Points on a hilly landscape, in no order, each with its height.
A ball rolls from a point to whichever of its 2 nearest points has the largest drop for the distance, and stops where none of them is lower. Distance is the straight distance between rows; heights are no part of it.
<480> (h 630): [ 30 -31  -4   5   7  -1 -10  14   4 -19 -16   6  31  35 -10   4   2   6
 -15  22   0]
<137> (h 576): [ -2  40 -10  31  -5   8 -13   2   0  12  30 -15 -18  22 -25 -31  16   2
 -10   6 -22]
<62> (h 400): [-10  -9  -5  12 -14  18  -8  27 -18   2   1 -13   0  24  23  26  17  -3
   4  -5 -20]
<619> (h 385): [ -3   8  -9   9 -28 -18   6  -9  11  -9 -12  -6 -10 -27   9  -3 -23 -28
 -13   4   8]
<937> (h 575): [ 33 -19   8  -2 -22 -12  -3  -1   1   5 -12  38  -3  -3  21  31  -3 -24
 -17  17 -17]
<1082> (h 680): [ -4   0  -8  -9   9  28  -1  15  13  -3  11 -28   8  27  -7  27  23  -6
 -12  16   6]
<186> (h 412): [ -6  22 -15  -9 -21 -21   2 -41  31  26  13  20   6 -17 -22  16   4 -12
   3   3   5]
<1111> (h 574): [ 13 -26  14  -2  -6  -5  16 -11 -18 -41 -59 -19 -21   7  28  12 -22  21
  -7 -37  -7]
<1101> (h 437): [  2  33  17  22  -8 -13  19 -15  17  29  15   5 -13   0 -20  -4  19  -3
   4  24  15]
<357> (h 495): [ 19 -29  -6 -11  -2 -12 -29   8  -6  -4   1   4 -11  -6 -12  -6 -19 -38
  -2   9   4]
<296> (h 595): [ -4 -41  36  13  -8  16  17 -33  -1 -20  -2  -3   5  -7  38 -33 -43  15
  -5 -31  -8]
<687> (h 538): [  0   1   1 -11   6  32   6   2  -3  -8  -9   2   6 -12  19 -34 -37  26
  14 -36  16]
<77> (h 591): [  4 -44  32  19  16 -21   6 -26 -20 -39 -50 -10 -10   7  21  -1 -34  11
 -11 -37  -2]
<689> (h 486): [  9   8 -22 -18   6 -11  -2 -29  12  25   8  -9   0 -10  14 -13 -16 -13
 -15 -16  15]
<61> (h 368): [-10  50 -10 -14 -18  -9  -3 -29  14  13   1  30 -22  -7 -23  24  20   2
  13  -2   2]
<955> (h 588): [ 22  10   5 -13  13 -20  -5  18 -28  11 -24  17  26  18  14 -20  10   8
   9   5 -18]
<458> (h 489): [-26  27   3  35  19   7  28 -12   2 -15  10  -3   4 -35 -27 -11   5  24
  11 -12  20]
<997> (h 668): [ 34 -26  16 -34  14 -12  14  10  -3  -9 -30  -9  -4 -10   8  10 -13   3
  10  -8  12]
<169> (h 604): [ 10  44   7 -24   8  22 -28  -6   3  23 -12  31 -12  25 -21   5  35  36
 -13   7 -10]
<1005> (h 371): [ -5 -15 -22   7 -21  -2  18   0  12 -30  -5 -19  -5 -24  14   0  24 -25
  22 -12  -6]
<354> (h 392): [-21  33  22  -9   4  -4 -18  11  -1   8   9  -8   7  32  13  17  37  -8
   0  -2 -30]
<566> (h 261): [ -9 -31   7  -7   9  23   6  -8  -1  -1   9  -4 -37 -36  18  -3 -26  19
 -20  -7  28]
<948> (h 599): [ -3  10 -11  26 -24  13  -6   6   7  13  18   5 -16  12  -1 -39  27  -7
   3  13 -18]
<669> (h 343): [-14  -2  16   0  22   2  -1  -7   4  -4  -2  14 -31 -39   8  -7 -17 -13
   1   2  27]
<161> (h 328): [-32  -3 -21  20 -10   0  14  -8  -6 -13   4 -11   1 -29   0  -8  11   2
  23 -26  -3]
<886> (h 422): [  8  20  21  16 -44  -3  10  14  -2  10  -4 -10 -18  13  -6  -5  24 -11
 -22   6 -24]
<851> (h 465): [ 29 -16  12  -5 -45  -7  10  12  -8   9   8  -9   1  18   8   8  15  -1
  -7  16 -33]
<156> (h 501): [ 27   4   9 -17 -21  15  -9   5  -4  13   4   1   8  28   3 -12  30  12
  -5  20 -36]
<209> (h 608): [ 14 -21 -14  -7   6  -5   9   7   8 -22 -17   5  33   1  -2  -6 -23   6
 -26  21  17]
<931> (h 455): [-33   7 -11 -13   5  -6  16 -45   6 -11   7  -3 -13 -34  -2 -15 -31  21
 -12 -13  14]
<264> (h 335): [ 13  -2 -16 -14 -34 -18   5  16  -5 -10 -10   1   1 -19 -21  -1 -20 -11
 -14  -7  -2]
<224> (h 277): [-15  -5 -19   4   1  -6   5  12 -24  -7  22 -28 -11 -25  15 -15  -7  11
   6 -10 -13]
<289> (h 374): [  0  19  12   0 -10  -2 -12   7  -2  -6  19   5 -15 -21  13  19  24 -30
  -9  12 -23]
<618> (h 589): [ 25 -33   3   2  -2 -32   0  -5  -6 -23 -56  18   1   1  17   0  -8 -15
   3 -17   3]
<435> (h 471): [-35  32  -1  28   3  -6  23 -13  19  20  -7  17 -13   3 -27  -8  -1   7
   3  15  33]
<730> (h 606): [ -3   8  -1 -28  17  -7 -21  -7  15   5  29   4  25   2 -18   2   3  -6
  20  36  10]
<238> (h 568): [-11 -15  20   2  -1  19  12 -22  -3  -1  12  15  15 -11  16 -39 -34  27
  -3 -43   4]
<1021> (h 643): [ 16 -22  19  15   0 -10 -14   1   8  -2  -9   9  34  51   5  19  18   3
 -24  41 -11]
<1032> (h 451): [ 16  -6 -15 -23   3 -17 -25  -5  14   8  -3  22  -8 -25 -18 -10  -1 -21
 -13  13   5]
<1107> (h 503): [-21  11   5  14  14  -2   8 -14  13  17  -1  22 -35   6 -40  16  28  19
  10  14  28]
<656> (h 491): [-25  -1  11 -23  -5   8  24 -62  -4 -31  -4  -9 -18 -51   8 -13  -1  30
 -21 -13  -4]
<58> (h 378): [-13  43  14  14 -24  -4  -9   7  -3   7  10  -6 -27 -12 -12   0  24 -16
 -15   7 -12]
<775> (h 628): [ 10  -8  -8   7 -26   9   0  17   1  27  18   8 -27 -15   7 -19   0  -1
   2   8  -2]
<1075> (h 681): [ -6 -13   6 -17 -32  -8   3  -4  -1  12  11 -12  28  25 -13  16   0 -10
  19  10  -6]
<204> (h 436): [-28  45 -16  41  11  -7  12  -6  -5   8  17  16  17  -7  -2  19  18  20
  -1 -10 -17]
<255> (h 163): [  1 -32 -15 -27   5   7   3  -6 -10   5  -6 -10 -22 -33  -3 -13 -35  20
 -27 -25  17]
<483> (h 459): [ 17 -11  -8  12  15  35   8  -9  16 -22  -5 -12  14  -5  26 -18  -1  -3
  14 -27  25]
<422> (h 207): [ -5  14   4   3  -9 -13  11  23 -23  -2   3 -20 -14 -24  -9 -22   4 -17
  11 -10  -4]
<1072> (h 276): [ -8  37  -3  -5  12 -28   0   6 -18  26   4   1 -12 -10   7 -26  -1  -5
  15 -13  -8]
<910> (h 409): [-29  43  -6   7  27   4 -11   1  -7   4   8  25   4   2  -5  25  27  19
   4   6 -11]
<410> (h 584): [ -6  -7 -23  -5   7  -4   4 -10  20   0  19   5  20  -3 -18 -17  -7  12
  10  12  13]
<44> (h 494): [ -5  18 -11  12  12   5   8  12   5   5  -5   7   1   4  26 -20  16  -2
  -4   7   9]
<41> (h 363): [-20  25  -1  -6  -1  -1  -4   9 -14  12  14 -14   5   3  35  26   7 -14
   6 -13 -21]
<690> (h 526): [ -2   0   2  14   3  26  -1  18   7   1 -24  25   5  13  26 -11 -10 -11
 -13  -6  21]
<245> (h 627): [-12 -13  -3 -23  25   4  -8   8  12 -18   4  -8  25   9   0  27  -1   4
  23  26  12]
<880> (h 450): [  9  15 -22  -1 -11  -7  -4 -17  11  30  25  23  13  -2   1  10  -7 -10
 -11  -8  -4]
<617> (h 541): [ -6  24   6  26  14  15 -14  -4  -1  20   2  42 -15   1 -53   8  35  24
   1  15   1]
<989> (h 496): [ -8  -3 -15  -7   6  -2  -1  21  -8 -16  -8 -27  20   3  -6   2 -33  -4
  -4 -25   4]
<642> (h 311): [ -3  33 -23  -3  10   1   6 -15  10  12  -9  38 -16 -22 -19   4   5  19
  24  -4  13]
<748> (h 583): [ 10 -37 -16 -10   5  -1  -4 -15   0 -32 -22 -13   1  -4  12  -7 -34  10
 -11  -3   6]
<573> (h 497): [-20  -6  15  10 -18  19   6  28   3 -19  21   2   4  -4 -23   2  18   1
   1  23  -2]
<742> (h 414): [ 15 -34  -7   9  -6  19  20  -2  22 -35 -11 -11  -5  -1  15   8   1 -10
  26  -7   7]
<305> (h 646): [ 15 -25   5 -20  -5  11   8  13  11 -30  10  -2  13   4  -1  34  20  -5
  17  29  -8]
<347> (h 698): [ -1  30 -18 -15   7  28 -18   0  12   1  26   0   6  12 -25  25   6  12
 -13  11   4]
<350> (h 421): [-24  26 -24   8  -6  -3  14 -25   7  -8  -9   3 -18 -27  16  -6 -15  -6
 -11 -11   9]
<942> (h 463): [-16  35  -5  23  10  -2  21  11  -5  -5   7  -6  16 -10 -27  -2  24   5
   5  -3   8]
<1049> (h 536): [ 16   2  15 -19  -5   2 -28  23 -13   0   8  14   2  17  -2  -1  21 -14
   6  14 -19]
<615> (h 651): [ -8  -6   1  10 -24  -5  10  17 -13  27  23   2  -3   2 -20  -4 -12  14
  -7  13   4]
<497> (h 515): [ 11  -7 -28   8  -4   1 -13 -15  16   5   6 -12   4  18  18  -4 -26 -24
  -6 -18   9]
<203> (h 695): [  1  10  -1   6  24  30 -21  18   6   8  23 -25  18  41  -7  -9  22  -4
 -11  10  -4]
<999> (h 561): [ 15 -32  13  14   9   5  -2   7   1  -9 -41  22   0  -4  34 -21 -13 -16
  -1 -19   5]
<774> (h 610): [ 21   1  21  -9  21 -24 -10  23  -8   4 -19  -6  23  29  -1 -32   6   2
   4  29   1]
<873> (h 665): [ -8 -15 -21 -27 -14   9  -4   1   7  -7  22 -21   6  18  -8  32  21   1
  12  11 -11]
<620> (h 502): [  1  18 -15   6  31  34   4   1   3  -7  11   2   6 -28  13 -27  -2  16
  17 -26  12]
<692> (h 560): [-16 -34 -20  -7   8   0   1 -20  12  -5   5 -28  11   3   5 -19 -27  20
   8  -2  15]
<455> (h 399): [ -3  -9   1 -26  16 -14 -13   1  -6   7  -5  25  -6 -34   4  -2 -16 -17
 -11 -13  20]
<802> (h 611): [  2 -61  27  21  15  -6   8 -20 -19 -26 -22  -8  -6 -11  38 -17 -38  32
  -1 -11 -14]
<271> (h 602): [ 17 -25   2   5 -15 -16  -2   3   7  21  -9  13   6   9  10   9 -10  -5
 -24  10   6]
<544> (h 398): [ -8  24  13   2 -17  -2   6 -17  26  19  29 -15  -1  15   1  12  23 -16
  15  19  -5]
<935> (h 631): [ 27  -5  25 -10  23 -24 -13  20  -7 -15 -19  -9  16  37  12   9  -9  -7
  -1  32 -25]
<740> (h 669): [-16  -2   7  -2 -29  -2  17   1   8  13  29  -8  12  -4 -24  21 -16  -7
  10  -2  11]
<1090> (h 433): [  9 -20  -5  19  -3  -9 -18  23 -20 -11 -18  -7   3  29  14  25  -9 -23
   9 -15 -21]
<1081> (h 551): [ -2 -38  14  15  16   6  -7   9  -9   8 -10  -6  33  21  18  -5 -11   6
  19 -11   9]
<484> (h 690): [ 21 -31   4 -29  13 -18  12   7  -6   0 -12  -9   2  -9 -12 -18   9   1
  20  22  15]
<201> (h 329): [-19  41  -1  11   0  -7  -9   3 -18  17   1  15 -37  -1  -8  -3  10 -13
  13   2  -9]
<70> (h 260): [ 10  -8 -30 -16  -9   7   4  12   2  -2   3  -6 -18 -33 -19 -24 -20  12
 -14  -4  16]
<782> (h 539): [ 12 -23 -20  -9  18  -7   1 -27  22  -2  -1 -31  30  17  19   0 -15  -8
   6 -15  18]
<720> (h 566): [  4   1  11 -10  17  -6  -1  21 -20  10  -3  14  17  11   4  -3  26 -10
  25 -14  -9]
<246> (h 550): [-10  19  -2  30  13  -4 -12   7  -5  10  27  -2 -11   6 -45 -22  16 -18
  10 -15  -1]
<576> (h 537): [ 32 -29 -13   8 -15  -1  -5  12   1 -18   3  24  -4 -22   2   4  -4 -28
 -16  14 -12]
<768> (h 320): [ -6  17  13 -18  -6  -5  -7   5  -3  20  31  -2  -8 -13  11  30   6   4
  -1   9 -16]
<541> (h 469): [  4 -14 -10 -16  -7 -16  11   7 -21 -10 -11 -35   4  11  16   6 -26  -6
  17  -9 -14]
<95> (h 649): [ 32 -24  10 -12  28 -30   2  11 -17  -9 -33  -7   4  16  14  30 -10  -4
  13   3  -9]
<657> (h 552): [-18 -39  14  -4  -3  10   9  -2 -19 -13 -35 -18  -1  12  33  20 -24  15
 -17 -37  12]
<198> (h 577): [ 13  45  28   7   1  22 -13  -1   1  15  -4  33  -9   2 -44   7  26  37
 -11   2 -21]
<3> (h 522): [ -9   4  -9   4   3   2 -24  17  -1   3  11 -15  14  11 -33  -3 -10 -24
   6 -28  -1]
<840> (h 369): [-10  42  -4  17  28   2   4 -15 -11  21  10  35 -11 -26 -25  38  13  25
  13  -4   2]
<670> (h 717): [ 13  20 -11 -10   0  24  -3  -5   5  19  28 -19 -21   0 -29  14  27  -6
   4   8   2]
<783> (h 460): [-10  -3   6   5  -9  14  11  17   4 -19  -4 -19   2   3  11  -8  -6  -6
  -1  19  13]
<26> (h 355): [-20  35  30 -16  -7   6 -19  -1  10   9  19  -9 -10  24 -18   8  28   4
  -1  28 -19]
<977> (h 625): [ 15 -14  22  15  -3 -20  -1  17  -1  22  -5   9  16  32  21  -4   4   1
 -29  40  -6]
<408> (h 527): [-13 -29  14   2  23   9  -3  -1  -3  -5 -25 -19  13  20  16  15 -26  -3
  -1 -17  27]

Where does a ball stop that starts at each point below?
<782> => <642>
<740> => <768>
<977> => <255>

Call two points neighbours if one is among the 2 nearest of the other. Go from one point of each pair to the other, from neighbour to neighbour, staying as low as possible. Name the highest point that can't be avoided.
<642> / <422> => <458>
<255> / <408> => <1021>
<26> / <768> => <354>
<768> / <422> => <58>
